Points, in no order, along strands that fork, close into loops and pass close to each other.
In the rows, 128 means zero.
Two points are linked if the straight distance between their rows is under 44.9. Some points are linked to none.
q_964: [130 122 166 133 127 139  84 117 175 145]
q_802: [126 103 170 144 156 175 156  97 131 163]
q_184: [128 152 116  74  86 106  61 114 143 138]
q_317: [124  98 142 144 203 161 156 106 143 133]
q_656: [149 125 134 104  93 139  78 112 153 144]
q_690: [110 142  69 155 144  82 149 110 146  60]
q_799: [140 119 139 117 150 100 113 112 148 139]
q_685: [127 104 150 145 200 161 142 109 160 134]
q_779: [117 144 109 114 143  65 112 137 114 118]
q_993: [182 123 126 121  86 179  86 130 131 137]
q_917: [139 117 148 121 101 140  86 117 163 150]
q_705: [127 137  75 151 156  90 143 105 143  72]
q_415: [136 125  87 146 171  99 150  98 137  84]
q_922: [133 101 121 143 196 143 169  98 126 126]
q_296: [145 113 120 137 191 121 137 104 156 111]
q_5: [131 131 128 147  80 148 173 121  55 149]
q_340: [127 140 125  87 111  88  73 111 149 141]
q_686: [176 129 136 129  93 192  73 140 145 134]
q_137: [155 115 127 136  82 166 144 104  90 154]
q_829: [ 93 147  78 157 139  93 176 153 128  55]
q_660: [ 96 167 113  88  90  90  93 142 103 129]
q_790: [130 103 153 141 167 154 174  94 114 162]
q_666: [101 136 108 117 134  91 188 215 109  97]
q_454: [146 128 160 159  99 196  77 130 154 134]
q_304: [115 136 128 133  96 111 150 127  78 151]
q_174: [ 97 138  71 165 139  93 172 119 140  58]
q_975: [148 135 122  86  85 128  61 116 155 133]
q_904: [132 110 139 141 180 139 174  98 109 149]
q_642: [155 113 139 131  90 164 130 105 120 153]
q_900: [161 133 152 149  98 197  66 138 155 126]
q_456: [141 121 102 139 184 100 145 105 142 100]
q_190: [126 120 171 140 159 135  92 122 177 142]
q_26: [102 147 122 115 106  84 128 146  89 134]
q_743: [104 135  93 135 140  94 191 203 115  79]
q_624: [140 112 167 148 112 189 118 112 147 150]
q_125: [134 125 129 124 153  90 121 112 129 135]
q_275: [143 121 168 164 111 209 101 120 145 137]
q_927: [133 116 160 135 172 125 105 117 174 137]
q_493: [107 145 115 126 135  74 132 151  94 127]
q_247: [172 116 121 151  85 189 179 109  50 156]
q_593: [130 124 138 106 127  99  88 114 158 147]
q_985: [118 160 113  82  85  94  78 122 116 134]
q_783: [111 103 178 151 164 188 146 107 140 153]
q_606: [ 92 143 122 103 120  89 167 215 108 116]
q_271: [151 108 153 137 101 175 132 104 130 157]
q_756: [116 109 174 150 183 174 133 112 157 147]
q_262: [ 87 144 121  79 110  91 161 212 111 120]
q_344: [174 115 126 124  84 169 108 115 119 142]
q_142: [ 81 157 123  79  91  94 144 201 100 129]
q_393: [130 136 112 121 152  71 118 124 125 116]
q_521: [139 114 137 135 185 118 121 115 169 124]
q_37: [ 97 157 119 102  89  91 118 154  86 133]
q_796: [153 123 119 140  76 158 156 111  73 154]
q_883: [101 140  84 149 142  92 181 175 123  65]
q_331: [ 84 164 122  91  88  97 133 182  92 126]

How many points has the smallest loop of links through each point below? Write 0 if it is on no loop.
q_799 -> 12
q_922 -> 8
q_275 -> 9

A piece is all that can be reached along the links. How many separate loops has the piece of each point below (a circle has one, a figure eight two, a Y none), and how many tips (points with one link)?
q_317 -> loops 1, tips 0
q_686 -> loops 1, tips 1
q_829 -> loops 2, tips 0

Name the points in between on the shortest way along the links from the first point to the second, in order.
q_125 / q_985 -> q_799 > q_593 > q_340 > q_184
q_37 / q_656 -> q_660 > q_985 > q_184 > q_975
q_927 / q_456 -> q_521 > q_296
q_743 / q_26 -> q_666 > q_606 > q_262 > q_142 > q_331 > q_37
q_690 / q_262 -> q_174 > q_829 > q_883 > q_743 > q_666 > q_606
